Points on a hilly landscape, in no order, each with its height.
A ball rolls from a point to the lowest of its 2 nearest points, and stops where none of them is lower. Distance is the straight distance between rows; heights are no part of it.
Z935 (h 47.7): [169 103 134 106 150 196 116 175 117 138 169 173 157 107 180 148  91 109
 118 121 133 109 101  81 174 184 109  79 128 143 133 111 114]
Z497 (h 16.2): [128 189 142 142 155 144 169 174 209 120 127 126 130 100 126 154  80 162
 116 142 116 102 119 116 112 111  98 142  92 153 197 155 174]
Z889 (h 83.5): [134 150  92 100 123 130  98 156  80  46 160 125 194 103 123 121 100 138
 194 140 113 105 134 156 135  94 124  95 105 100 121  79 118]
Z28 (h 63.8): [109 112 174 114 120  70  48 150 162  95 120 169 139 150 137 185 105 104
 177 139 151  73  92 172 129 113 136 110 133 107 133  81 123]
Z998 (h 32.6): [ 73 133 164 124 114  93 120 191 179 151 129 150 102 142 116 152 158 132
 151 177 152 117 152 157 111  85 155  90 117  77  79 133 161]
Z350 (h 35.5): [133 122 151 137 140 187 123 128 107 125 180 143 117 130 187 110  77 104
  71 116 115 146 201  78 155 165 102 137 129 155  97  76  80]
Z354 (h 68.5): [ 98 107 121 150 108 113  97 153 103  60 140 111 157 151 171 119 120 102
 182 121 112  80  97 181 124 176 102  86 144 141 142  98 128]
Z489 (h 65.4): [181 132 170 176 153 135 142 122 101 172 119 115  92 134 144 107 168  94
  81 140 134 155 131 153 145 159 146  92 147  76 135 155  61]
Z909 (h 77.6): [ 99  73 108 168 125 147 133 133 100  99 149 156  92 184 132 104  96 103
 137  71 103 103 152 111 123 161  93 159 179 208  62 115 107]
Z783 (h 62.6): [131 110 143 137 120  67  45 105 105  80 121 130 127 128 117 158 136 100
 187 181 146 135 117 173 138 100 147 100 137  99 141 138 107]
Z387 (h 47.9): [ 68 113 123 153 113  82  81 171 185 128  92 146 125 156 102 198 149 117
 142 137 118 117  96 139 107 106 138 129 152 131 124  96 165]
Z346 (h 27.4): [157 127 133 169 150  87 179 145 126 111 117 128 139 151 194  98 139 121
 136 148 147  96 126 191 135 145  84  82 101 106 170 185 145]
Z463 (h 60.0): [ 78 137  81  91 136 168 125 127 142 119 149 107  90 105  70 130  83 161
 140  67  49 132 114  88  87 153 133 156 141 162 150 119 165]
Z11 (h 78.7): [ 99 102 109 102 117 166 190 149 134 143 147 132 120 130 143 129 142 158
 160  89 122  90  76 115 133 165 100 131 119 189 153 150 167]
Z337 (h 28.0): [108  97 207 115 124 106 127 100 171 192 127 170  98 100 178 155 175 133
 119 138 181 111  81 162 101 112 163 146  75  72 147 122 126]
Z206 (h 37.0): [130  96 152 130 137 133 155 172  93 145 155 127 144 131 171  99 178  93
 153 138 151  89 129 150 153 174 110  64 167 115 106 166  98]
Z329 (h 65.5): [105  96 162 153 126  67 109 117 200  94  93 110 144 142 198 144 142 101
 128 160 153  72 124 120 141 119  89 160 182 171 117 114 130]
Z16 (h 24.2): [118 170  83 144 104  87 109 146 140  64 132 102 159 110 118 123 121 147
 150 167 130 166 154 160 103  62 124 166  79 136 128 100 183]
Z942 (h 66.8): [168 115 175 147 149 118 114  83 122 157 109 147  92 132 169 116 143  98
  93 146 150 142 107 164 133 138 141 143 133  73 147 122  60]
Z295 (h 68.3): [ 95 105 153 138 115 113 129  80 129 134 103 123 105 166 162  91 137 110
 116  90 126 108 116 170 106 164  94 175 120 138 117 116 111]
Z999 (h 61.9): [129 151 122 158 138 131 151 110 121 145  89 105  71 170  82 132 167 149
 128  97  74 136  66 196 102 166 117 101 125  98 183 170 162]
Z149 (h 49.5): [102 126 143  85 122 114  62 133 121  96 127 149 145 118  82 159  92 111
 132 115 119 103 133 106 121 121 137 138 184 142  71  69  87]
Z493 (h 74.2): [140 103 149 140 145 115 122 135 169  91 122 111 165 107 187 132 140  97
 100 127 120 107 136  88 155 187  93 119 189 163 144 142  89]
Z580 (h 17.7): [109 124 156  80 123 172 116 142 120 175 152 207 117  96 161 119 104 145
 122 135 195 117 118 124 109 100 142 131  85 105  92  72 116]
Z812 (h 72.7): [163 109 123 183 130 149 165 132  92 101 160 117 119 172 150 113 103 100
 103  98 103 136 179 130 171 162  96 140 149 186 123 132  90]
Z855 (h 40.0): [160 145 126  93 160 199 118 100  90 184 127 167 114 122 121 121 117 143
  96  92 109 149  59 114 155 154 145 134  86 104 152  96 132]
Z727 (h 53.7): [152 115  92 129 113 132 103 100 131 141 104 146 147 161  91 140  89 118
 106  93 139 117  89  90 139  88 128 174 162 165 133  94 130]
Z343 (h 65.6): [120 149 142 102 182 172 148 128 119 142 166 121 113  72 157  76 139 147
 157 115  97 136 108 131 117 182 149  99  51  88 136 128 126]
Z255 (h 36.4): [168 123 106  86 126 189 122 108  77 207 119 162 112 136  93 141 157 139
 121 133 138 146  53 106 172 147 161  98 128  93 144 148 134]
Z12 (h 46.4): [135 132  87 132 127 142 142  94  86 120 125  94 109 158  57  75 138 108
 142  62  74 160 142 141 114 153 136 119 159 115 114 135 109]
Z633 (h 67.7): [115 114 185 151 123 123 114  93 126 146 115 143  75 164 184 109 135  96
 120 123 131 122 134 199  93 154 110 157 112  82 124 122  91]
Z643 (h 50.6): [ 67 123 118 106 123 127 138 119 143 116 116  87 153 104 130 112 175 157
 153 134 114 111 119 111 122 175 124 121 122 126 125 148 131]
Z898 (h 28.5): [143 143 112 152 100  73  98  84 112  91 126 105 124 178 136 113 128 127
 168 178 179 121 126 156 106  53 140 172 117 120 109 101 140]
Z431 (h 60.9): [187 197 150 149 190 196 151 144 106 151 164 129  97  79 122 108  80 126
 106 120  98 154 119 130 122 120 124 106  64  89 173 127 115]
Z46 (h 50.3): [152 153 135 154 119  66 117  75 155 106  96  81 147 111 134 129 107 126
  88 164 138 160 148 112 128  89 124 161 143 132 143 126 102]
Z29 (h 84.8): [177 156 133 119 141 124 107  84  97 105 156 120 144  90 173  84 110 120
 157 152 158 135 134 150 144  89 160 123  90  73 135 119  75]
Z147 (h 32.9): [ 70 130 142  77 119 115 110  75 123 153 120 123  99 112 132  87 182 153
 166 154 144 149 114 171 108 149 163 122  59  57 103 133 146]
Z396 (h 76.7): [ 67  87 147 110 108 144 123  88 168 120 119 103 131 107 180 116 121 122
 115  77 103 135 132  63 142 193  92 175 154 188 111 121 103]
Z768 (h 43.5): [163 158  91 157 113  85 179 149 126 110 121  85 174 135  95 139 125 136
 124 172 134 147 184 126 125  61 108 115 150 154 142 155 175]
Z899 (h 46.6): [178 157 130 132 108  60 106 140 138 105 110 144 163 160  80 187 132 137
 164 165 192 116 125 123 153  36 154 111 141  90 118 136 125]
Z577 (h 54.9): [129 145 138 136 130 116 109 128 144 131 103 130  97 138  98 141  95 110
 105 116 128 103 116 149 111 114 132 116 147 111 139 104 110]
Z529 (h 48.6): [ 83 112 133 126 105 100  66 168 160  81 111 126 152 153  70 158 117 113
 156 114 116  99 133 126 103 117 132 137 189 141  82  87 139]
Z470 (h 57.6): [ 92 125 120 137 140 119 108 162 147  96 134  87  82 122  97 131 127 140
  91 102  57 153 244 119  80 153 121 123 163 130  93 122 124]
Z309 (h 62.5): [102 160 123 147 131 141 115 109 118 131 100  79  67 121  73 129 162 127
 110 124  65 164  94 167 102 172 163 100 124  94 149 151 131]
Z609 (h 51.3): [144 136 114 118 125  92  99  94 177  84 103  88 187  99 100 163 115 123
 110 150 129 124 150  92 150 103 126 140 168 160 144 122 103]
Z312 (h 81.4): [113 101 101 126 106 141 183 145 140 135 162 158 184 153 162 123  84 154
 159 136 181  74 120  94 137  87  90 178  98 193  82  96 155]
Z997 (h 62.0): [143 112 130 110 113  83  78  55 113 111  99 126 122 153 142 123 164 141
 173 141 129 122  69 187 116 105 143 165  93  80 162 118 140]
Z257 (h 24.3): [128 105 193 116 132 136  91 126 133 193 135 190 110 106 183 154 131 129
 100 149 191 101  96 133 124 111 151 136 105  87 128  96 100]
Z908 (h 13.0): [179 151 137 140 148 136 157 156 178 146 127 150 140 120 136 186  82 132
  97 129 143 103  79 121 139  88 102 136 120 164 188 130 148]
Z407 (h 41.4): [142 110  81 134  99 104 174 143  83 145 125 110 128 178  66 104 149 138
 156 129 153 128 114 163 119  90 145 109 147 127 101 193 167]
Z494 (h 51.2): [181 120 140 114 167 196 147 147 131 163 152 147 114 126 178 157 108 110
 100 128 114 124 120  56 187 185 129  87 148 148 160 152 129]
Z842 (h 41.6): [143 161  84 131 127 127 194 126 137 111 123  87 152 100 101 127 126 151
 128 133 111 147 149 111 127  95 118 150 131 169 166 188 171]
Z443 (h 49.2): [121 139 125 157 121  97 107  79 132  89 101  61 132 124 126 111 127 117
  88 143  86 173 179 133 121 148 115 130 131 131 139 126 102]
Z207 (h 82.0): [127 122  91 116 113 126 147 142 172 129 137 151 192 129 139 149  81 148
 153 116 161  89  84 115 118  68 109 170  88 173 124  70 139]
Z100 (h 61.8): [155 161  74 155 129 121 147 111 127 101  86  97 147 150  75 157  99 140
 116  99  91 115  60 176 130 129 106 119 141 164 201 143 182]
Z70 (h 84.3): [172 136 132 134 158 107  82 106 128  79 138 121 161  98 161 105  88 103
 159 125  85 134 114 172 140 136 159 112  94  85 156  95  81]
Z973 (h 30.5): [ 78  92 175  96 126 121 120  88 146 194 122 149 109 115 165  95 201 134
 154 147 167 122  90 150 111 145 148 145  75  69 114 140 122]
Z405 (h 68.9): [126 122 147 171 129 137 175  92 128 135 118 155 109 160 200  96 130 129
  92  84 138 129 133 151 137 161  84 198  93 149 119 120 108]
Z570 (h 48.0): [113 130 104 145 130 122 134  83 103 100 101  55 125 143 111  86 151 129
 128 108  65 178 181 123 133 178 122 135 154 135 107 141 109]
Z828 (h 61.6): [149 166 113 141 148 125 157  92 152 151  85 102 104 149  93 140 142 151
 118  97  90 115  45 154 134 144 106 124 118 134 204 184 168]
Z948 (h 77.3): [ 75  73 140 143 127 151 127 145 119 107 152 132 106 155 165 125 104  96
 121  84 106 107 184  97 131 195  84 147 189 195  88 108  71]
Z897 (h 57.3): [128 167 144 106 138 143 133 107 136 146 125 112 108  61  92 131 127 147
  88 144 105 187 136 115 107 102 160 136  82 104 141 128 133]
Z217 (h 38.7): [121 123 110 123 107 115 158  94  86 133 113 104 123 190 127  71 160 134
 173 125 144 119 130 168 113 113 116 150 112 123  89 158 148]
Z986 (h 63.2): [106 114 152 108 123  92  57 167 116  89 113 158 150 126  94 171 139 104
 188 153 149  84  88 180 137 132 141  70 157  99 125 108 116]
Z544 (h 42.4): [151 135 106  92 137 151 123  94 112 147 123 155 160  97 136 115 110 137
 134 107 133 130  66 123 141 137 138 138 102 116 143 100 110]
Z557 (h 48.9): [168 113 124 127 123 181 148  83  70 170 128 145 124 185 145 122 111 122
  97 122 127 145 139  90 182 151 144 127 138 146 120 158 127]
Z789 (h 67.6): [173 131 139 108 174 131 147 128  90 111 173 108 159 120 172  56 144 118
 161 115  98 140 115 146 154 179 136 106  74  91 129 127  93]
Z624 (h 62.2): [134 114 120 145 115  69  58  84 126  92 114 120 139 110 114 146 154 123
 194 162 138 154  82 198 117 109 135 145  95 101 180 122 156]
Z308 (h 57.8): [ 67 123 196 107 140 125  76 153 180 121 138 158 104  64 126 159 107 116
  83 125 115 136 158  93 119 158 150 114 138 115 113  82  68]
Z61 (h 38.8): [105 117 112  92 126 147 108 129 133 195 142 155  99 115  84 106 131 147
 117 115 169 166 129 105  80  88 182 166 101  86  68 108 162]
Z709 (h 65.0): [135  90 169 121 127  75 101  97 191 114 108 134 144 115 200 150 153  92
 134 164 167  74  89 130 134 136 108 159 136 129 153 117 124]
Z372 (h 58.9): [ 62 109 192  81 147 145  95 183 145 120 166 154 129  62 148 137 139 121
 129 147 119 128 191  86 124 159 121  89 149 104  81  97  62]
Z653 (h 22.2): [116 166 108 151 129  94 107 143 129  59 140 104 130  72  84 134 136 156
 152 156 105 178 142 183 106  82 133 129  68 133 182 107 174]
Z520 (h 70.4): [ 85 153 123 186 124  87 138 121 134  84 114  89  88 141 151 100 139 133
 100 115  99 159 157 204  91 177  91 133 104 132 156 118 152]
Z944 (h 29.5): [ 72 135 134 138 116  73 116 203 163 105 115 126 146 126 105 163 173 135
 171 184 150 134 164 112 127  84 140 113 136 109  82 133 171]
Z310 (h 56.6): [ 91 110 123 124 114 137 138 142 131 110 143 108 112 114 118 108 126 134
 113 110 101 160 243  86  99 125 126 146 163 166  78 136 132]
Z27 (h 55.8): [139 108  88 113 126 177 166 159  99 158 133 171  85 153  72 142 119 149
 142  81 131 120  88 101 119 112 151 135 132 167 133 144 192]
Z158 (h 52.3): [139 143 126 121 120  90 130 143 191 112 122 111 184  98 122 164 112 136
 107 153 125 127 200  67 151  80 103 169 166 178 137 116 115]
Z700 (h 75.9): [112 104 141 124 108 145 154 142 192 148 136 127 113 119 149 169 139 137
  90 106 137 121 122  66 139 148 116 149 149 189 144 146 139]
Z114 (h 32.0): [ 99  88 189 109 113 142  92 113 178 204 102 170  90 119 134 160 192 124
  97 143 164 124  63  89 147 164 174 133 161 105 114 136 110]
Z304 (h 52.8): [128 115 139 110 140 202 152 164  60 175 182 132 115 110 112 100 145 117
 118 161 121 166 172  95 146 148 164  77 128  91  96 123 105]
Z458 (h 61.5): [134 148 123 109 124  90  91  25 133 144  81 108 130 150 112 100 159 139
 128 116 126 152  79 154 128 116 146 186 100  91 143 128  99]
Z441 (h 26.9): [ 78 132 119 118 101 106 117 153 143  96 136 102 171 116 122 135 142 152
 176 191 142 130 162 127 110  81 138 143  97 124  97 106 164]
Z91 (h 27.9): [150  99 140 148 131 137 155 158 138 138 131 174 141 152 193 146  86 112
 116 107 175  80 114 123 150 148  79 126 150 173 144 120 122]
Z23 (h 35.4): [ 88 158 115 117 127 106 128  81  99 125 104  92 120 118 131  64 183 150
 168 153 117 166 143 170 116 148 147 126  69  85 125 142 146]
Z342 (h 82.4): [133 151 113  69 111  98 107 141 168 106 134 135 211 100 112 174  97 150
 157 145 136  83  96 101 142  70 131 137 122 158 121  85 144]
Z845 (h 66.3): [ 50 109 171 121 101  96  79 111 156  87 119  90 125 112 163 105 149 114
 137 146 117 121 160 122  97 156 125 163 141 145  97  90 112]
Z160 (h 33.8): [120 105 154  94 124 147 119 114 117 207 106 165 116 123 107 142 184 131
 123 112 160 110  35 121 145 174 159 115 143 101 135 147 109]
Z83 (h 44.5): [115 120  89 138 105 114 106 150 103  93 126 101 118 165  76 101 144 119
 160 126 136 136 185 156  77  96 129 129 158 132  47 127 158]
Z315 (h 48.4): [146 127 115  89 130 185 155 162  68 167 170 147 152 102 151 104 154 132
 140 175 159 144 150  92 165 143 148  71 120 109 107 161 124]
Z239 (h 57.9): [184 158 104 157 161 181 146 123 117 137 135 133  97 123 103 129  69 131
  87  60  78 144  99 113 145 126 101 132 111 153 203 129 131]
Z832 (h 44.3): [144 127  78 134 136 161 129 101  45 149 136 144  97 190  86  75 120 130
 122  69 102 178 150 128 122 128 155 142 124 123 103 125 125]
Z385 (h 19.7): [144 134 141 116 111 120 174 192 133 139 166 172 131 154 133 130  99 141
 144 143 189 107 162 151 103  54 111 120  84 111  93 114 157]
Z722 (h 71.5): [140 119 115 170 149 172 206 143  96 125 177 148  94 170 175 108 104 121
  99 108 116 144 185 120 175 185  86 132 106 175 129 157 128]
Z64 (h 60.6): [ 94 115 164  99 131 137 117 146 137 143 140 127 147  56 129 133 162 142
 114 181 131 144 197  86 134 146 147 108 153 107 107 138  78]
Z863 (h 69.9): [146 121 120 165 146 151 209 108  98 150 141 130 125 157 200  79 140 129
 113  91 105 135 151 163 144 182  80 137  65 150 135 149 112]
Z321 (h 26.6): [140 152 107 149 101 104 128 180 112 110 152 150 129 179 118 109  93 136
 168 128 176 110 145 181  88  48 126 128  96 116  81  91 170]
Z537 (h 7.6): [181 159 157 151 159 149 129 148 141 146 146 186 121 107 145 165  65 106
  66 113 149 123 103 117 141 109 109 110 109 138 163  93 113]
Z498 (h 60.4): [ 83 130  97 104 133 134 103  86 145 108 103  89 103 113  73 127 121 156
 125  51  45 142  81 116 112 196 124 143 119 163 153 108 125]
Z447 (h 77.9): [ 93  70 123 150 101 147 142 124 129 121 145 181 103 184 144 121  83 124
 127  44 120  92 106 127 125 160  96 177 150 204 101  95 127]
Z678 (h 30.4): [ 81  91 167 118  91 159  91 142 164 187 113 158  81 145 151 148 170 110
  98 124 152 129 113  83 127 167 139 147 178 141  85 119 109]
Z482 (h 64.4): [131 123 147 126 134  79  94 128 178 113 119 157 165 134 174 160 112 127
 153 157 174  78 103 155 134  94 128 125 106 113 152 101 129]
Z690 (h 79.5): [137  84 114 101 129 156 189 129 120 125 150 153 171 120 187 115 143 150
 142 125 141 104 109  95 171 177 108 137 106 174 112 151 151]
Z627 (h 15.9): [171 140 152 146 122 159 152 136 112 154 141 176 102 141 186 156  66 110
  43 142 159 135 161  95 172  99 123 119 118 149 148 119 134]
Z587 (h 18.1): [121 170 160 131 143 113 123 165 190  83 112 111 131  83 104 178 110 154
 120 152  95 124 132 123 113 127 114 126 113 147 194 155 161]
Z904 (h 86.5): [190 155 149 163 138 116 171 121 111 184 136 163  77 139 144 122 116 119
  66 148 183 163 153 167  88  65 149 141  79  69 140 128 127]
Z561 (h 76.9): [ 61  91 140 124 124 144 122 116 152 127 133 103 110 138 145 128 134 125
 139  70  88 111 125  95 128 223  98 136 176 172 116 117  68]
Z386 (h 59.1): [163 177 142 173 171 163 162 132 140 127 135  98 105 102 144 118  85 122
  82 113  92 144 146 133 121 145  91 119 102 129 195 137 128]
Z391 (h 75.4): [137 136 145 145 136 126 167 122 197 132  97 116 122 106 160 154 161 128
  92 123 143 120 106 117 133 162 107 120 132 149 175 175 128]
Z607 (h 35.7): [ 91 129 128 120 124 108 120 149 160 169 127 141 113 128 109 138 132 143
 146 147 169 126  93 130 105  68 161 127 108  98  80 103 145]
Z675 (h 47.4): [111 118 116 142 107  83 104 146 191 189  71 150 107 174  75 184 162 139
 137 139 131 115  55 114 100  81 156 126 163 123 114 129 146]
Z538 (h 69.1): [ 96 146 101 134 100 122 136 148 117  76 154 112 155 142 152 109  90 124
 152 115 114  99 132 170 104 149  83 118 109 154 127  90 147]
Z499 (h 76.4): [ 74  82 125 119  94 140 174 139 193 108 149 107 119 122 153 132 140 159
 109  96  93 128 171  57 142 166  86 171 144 211 126 143 139]
Z699 (h 63.6): [118 137 150 162 142 132 144 118 124 154 116  93  75 116 103 115 157 117
  90 106  82 174 150 134 133 175 145  82 151  81 151 160  83]
Z348 (h 62.3): [122 124 153 110 126 116 117 128 124 142 116 109 101  78  80 129 178 126
  99 172 136 188 200 102 112 121 186 107 160  81  87 173  98]
Z809 (h 26.5): [141 159  96 149 104  68  98 104 141 116 122 121 124 140 119 132 147 166
 151 174 168 170 141 149 104  50 167 156  77  98 127 111 171]
Z390 (h 54.5): [128 125 115 125 122 132 174 150 152 131 148 120 163  94 118 125 126 149
 109 140 125 143 224  69 135  96 120 163 139 170  98 127 153]
Z739 (h 55.9): [137 150 141 121 142 114 114 106 146 143 110 136  97 104 113 141 118 130
 107 146 128 148 114 174 111  96 154 114 100 105 170 133 135]
Z605 (h 41.9): [ 89 122 116 152  79 106 130 155  84 114 128  97 125 176 125  69 174 117
 168 152 143 125 169 184  84 124 128 122 140 115  66 152 164]
Z34 (h 60.7): [139 124  94 133 150 140 130  84 121 136  89 111 136 150  98 122 137 120
 124  55  62 132  70 122 148 200 112 135 147 144 165 129  99]
Z425 (h 60.8): [142 144 117 122 137 150 137 153 106 155 132 119  92  91  59 134 167 121
  87 156 123 192 204  97 130  92 177 103 165 109 110 173 138]
Z199 (h 51.0): [113 106 105  77 121 153  82 142  88 126 152 146 180 112  70 134 114 115
 148 109 105 114 161  55 148 118 138 134 215 140  89  86  94]
Z578 (h 48.2): [150 131  84 152 118 101 109 190 146 137  93 136 120 188  70 190 113 113
 147 117 170 113 141 134 105  42 134 114 155 112  62 130 174]
Z591 (h 41.8): [141 124 134 110 138 121 129 157  99 127 129 125 144 128 107 124 158 104
 154 176 157 114 126 166 141 123 143  71 156  90 109 174  93]
Z45 (h 78.3): [ 86  83 121 118 102 167 146 119 133 163 131 151  95 176 147 122 134 146
 139  71 131  88  72 119 134 187 112 155 121 167 121 134 147]
Z630 (h 28.3): [ 99  94 171 121 109 174  89 131 134 168 129 161  76 141 156 149 122 103
  65 127 135 158 173  62 145 175 150 144 179 134  90 110  97]
Z280 (h 74.8): [161 113 124 149 126 116 166 111 137 133 102  92 162 126 162 127 161  96
 107 136 135 130 127 112 173 169 104 123 176 159 149 188  97]
Z298 (h 66.9): [ 81 115 145 127 136 109  57  95 126  79 130  97 147  90 147 110 143 107
 149 153  96 120 150 139 149 165 135 118 150 108 115  98  80]
Z784 (h 44.4): [151 123 146 107 165 163 114 123 127 136 160 171 170  76 188 125 106 121
 131 122 133 111  97 103 147 148 145 115 100 120 139 102  99]
Z421 (h 44.8): [141 125 123  82 117 159 140 146  58 160 150 122 191 108 125 116 145 130
 173 154 166 115 125 115 154 116 144 101 136  98 110 146  93]
Z121 (h 52.5): [162 102  95 113 113 147  92 131  86 114 118 156 171 142  77 137  88 109
 118 105 125 123 154  72 161  86 141 167 204 176 100  95 118]
Z951 (h 20.9): [167 117 106 121 128 103 174 160 122 124 137 148 182 137 145 147 110 134
 163 128 165  67  74 164 140 107 102  99 124 138 166 146 148]
Z241 (h 49.6): [106 117 107  99 138 141 153 105 103  96 134  68 167  97 120  93 161 149
 158 110  62 143 161 109 132 188 116 107 135 123 132 138 114]
Z502 (h 83.9): [148 139  92 120 125 116  56 112  97  63 146 123 151 110 124 116  94 125
 179 130 101 124 109 177 120 126 136  96  95  98 144  80 111]
Z938 (h 80.5): [128  91 125 130  95 140 195 137 116 144 157 150 151 158 180 108 127 128
 154 149 181  87 131 114 146 135  96 172 110 193  89 140 166]
Z886 (h 56.9): [143 153  92 134 138 186 166 105 106 155 125 157  86 159  78 133  99 136
 102  66  86 149  96 116 130 120 133 150 107 167 184 149 171]
Z774 (h 6.4): [154 150 156  95 133 146 159 171 109 159 172 179 140  94 168 139  89 138
 121 144 191 121 139 128 136  84 134 102  77 122 113 111 128]
Z49 (h 51.4): [ 65 109  98  81  84 120 121 117 113 129 103  99 141 154  79 105 178 145
 166 117 111 129  88 129 103 172 140 128 145 132 106 139 147]
Z740 (h 20.1): [128 185 124 145 149 136 111 153 142  88 125 117 145  61  73 151 123 171
 146 170  99 135 112 150 110 103 123 119  66 118 190 149 190]
Z603 (h 57.2): [ 80 131 190 141 128 122  74 160 160 103 128 141  95 112 127 152 106  89
  89 117 109 138 174 130 108 156 114 124 173 119  85  95  73]
Z597 (h 43.8): [174 119 104 148 116 111 126 121  78 170 122 104 114 161  85 108 165 110
 134 147 171 152 147 124 112  78 157 134 170 104  81 186 133]
Z583 (h 39.8): [159 161  92 121 145 111 170  94 107  91 109  64 180  82 122 108 150 139
 133 153  80 148 119 115 146 136 114 113 113 120 180 178 163]
Z69 (h 41.7): [120 114 100 108 117 163 115 117  74 169 141 150 114 129  84  93 124 138
 127  91 155 171 154 103 104 114 167 149 130 108  66 116 134]
Z186 (h 37.9): [122 175  91  86 136 105 156  75 108 104 111  70 163  87 134  85 161 174
 145 170  95 174 144 130 132 126 133 136  71 110 140 158 162]
Z135 (h 46.8): [142 125 114 138 111 120 146 102 170 186  86 122 120 149  70 173 157 147
 123 132 139 122  33 126 122 100 166 148 139 121 155 148 161]
Z581 (h 24.1): [168 145  87 144 136 105 160 129 107  87 130 126 168 145 162 114 110 146
 166 143 138 108 104 203 124 115 114  88  90 113 179 159 177]
Z98 (h 59.0): [163 159 113 133 149 157 135 147 122 134 125 111 100  71  61 126 120 138
  86 136  91 186 169  82 125  95 149 135 140 124 162 159 137]
Z761 (h 63.3): [149 179 157 123 190 196 158 141 117 168 159 135  86  61 132 108 140 155
 125 145 125 145 107 115 124 152 144  99  57  74 165 175 138]
Z233 (h 50.9): [158  90 137 124 130 184 157 112 103 151 138 144 118 173 191 128 127 119
 109 116 109 107 133  65 198 187 136 119 169 168 125 166 113]
Z65 (h 82.9): [132 140  90  66 133 138 119 145 121 100 141 141 214  87 117 131 102 144
 179 139 133  89 111 120 131 122 124 106 131 141 121 111 149]
Z146 (h 30.1): [137 137 123 129 102 103 105 139 101  89 154 146 136 163 157 107 118 124
 192 175 177  96 129 190 111  68 126 130 104 107 109  94 145]
Z839 (h 69.8): [ 98 165 112 160 138 109 155 146 110  83 138  95 127 136 151 122 112 154
 123 127  89 138 159 191 105 141  97  90  85 133 148 122 162]
Z268 (h 61.1): [140 131 110 129 141 102 108  47 138 118  73  89 144 130 115 105 162 139
 140 104  83 147  62 157 135 166 139 143 118 110 172 151 108]
Z848 (h 73.6): [159 121 115 155 132 139 142 147 150  93 138 106 113 139 141 160 116 105
  94  90  80 125 153 102 168 183  83 101 190 175 151 137  83]
Z444 (h 67.8): [118 113 143 147 155 129 102 130  95  73 143  92 141 134 166  90 133 103
 160 116  89  93 138 166 115 182 117  95 138 103 104 105  78]
Z235 (h 45.5): [157 122 119 162  97  61 125 106 136 140  91 102 128 173  78 139 152 125
 115 158 165 142 112 120 132  76 161 153 182 118 126 159 131]
Z608 (h 65.9): [ 85 118 172 118 122 101 111  95 180  91 110 107 147 105 173 124 123 101
 128 154 146  99 161  90 127 125  94 171 169 170  90  94 105]
Z705 (h 59.3): [ 90 158 112 103 139 176 125 157 142 115 135 103 110 101  59 138 101 157
 124 115  71 138 133 103  75 129 133 132 114 130 160 143 176]
Z718 (h 23.2): [174 128 142 169 120 151 180 167 118 164 135 168 113 178 166 153 117 106
  79 131 162 118 130 127 152 134 107 110 154 163 141 151 131]
Z755 (h 45.2): [173 169 105 146 136  77 152 170 139 104 119 125 161 134  95 154 106 127
 137 158 166 138 155 131 135  42 127 114 117 116 148 131 141]
Z142 (h 56.1): [131 138 169 138 135 120  96 136 133 113 132 141 128 118 146 133  88  95
  86 128 160 131 160 137 128 107 121 127 145 121 107  89  65]
Z589 (h 31.0): [128 119 184 138 125 162 109 108 134 143 134 137  85 128 179 117 107  88
  37 150 122 179 199  53 158 157 127 140 155 138 102 119  78]
Z67 (h 46.5): [196 116 100 138 140 174 148  93  18 179 127 168  99 200  83  97 112 120
 103 106 128 158 128 127 154 122 167 117 142 111 111 139 134]
Z798 (h 17.3): [177 146 124 118 151 152 179 158 131 148 147 144 156 104 130 146 102 145
 145 136 159  91  75 124 130  96 122 108 110 133 166 156 168]
Z736 (h 85.6): [181 173 151 144 125 124 140 106 103 146 161 155  92 105 161 108 114 132
 109 169 180 155 155 171 132  70 151 112  67  56 136 127  92]
Z211 (h 58.4): [ 89 129 136 118 139 142  98 169 158 112 157 110  69  90  75 152 118 158
 108 108  56 144 200  88  74 144 123 127 141 125 132 127 152]
Z177 (h 46.3): [153 132 102 159 111  69 118  80 160 157  62  97 144 163  91 164 138 147
 112 136 131 127  51 133 134  62 152 174 141 129 168 143 143]
Z799 (h 54.6): [172 112  73 113 133 144 120 149 116 154 113 163 131 166  45 156  83 125
 120  62 140 119  79 121 123  78 152 136 159 161 141 121 170]
Z89 (h 46.7): [123 116  98 122 126 108  94 181 119 119 108 125 109 156  47 167 165 119
 152 114 150 120 161 138  80  82 154 110 155 105  45 130 179]
Z18 (h 31.4): [145 115 142 158 128  85 169 150 121 115 133 123 171 137 213 117 161 106
 157 165 170  73 151 153 149 141  92  90 153 125 139 170 130]

Where does a ball stop that starts at each point below?
Z343: Z217
Z11: Z828
Z391: Z828
Z494: Z630
Z61: Z537
Z304: Z537
Z736: Z828
Z899: Z774
Z121: Z217
Z315: Z537
Z898: Z537
Z295: Z828

Call two points neighbours if one is among the 2 nearest of the other. Go from one point of each pair to the other, from neighbour to neighbour, staying as low as possible. Name the highest point that can't be avoided.
Z832 / Z217: Z899
Z217 / Z577: Z904
Z774 / Z828: Z812
Z774 / Z537: Z146
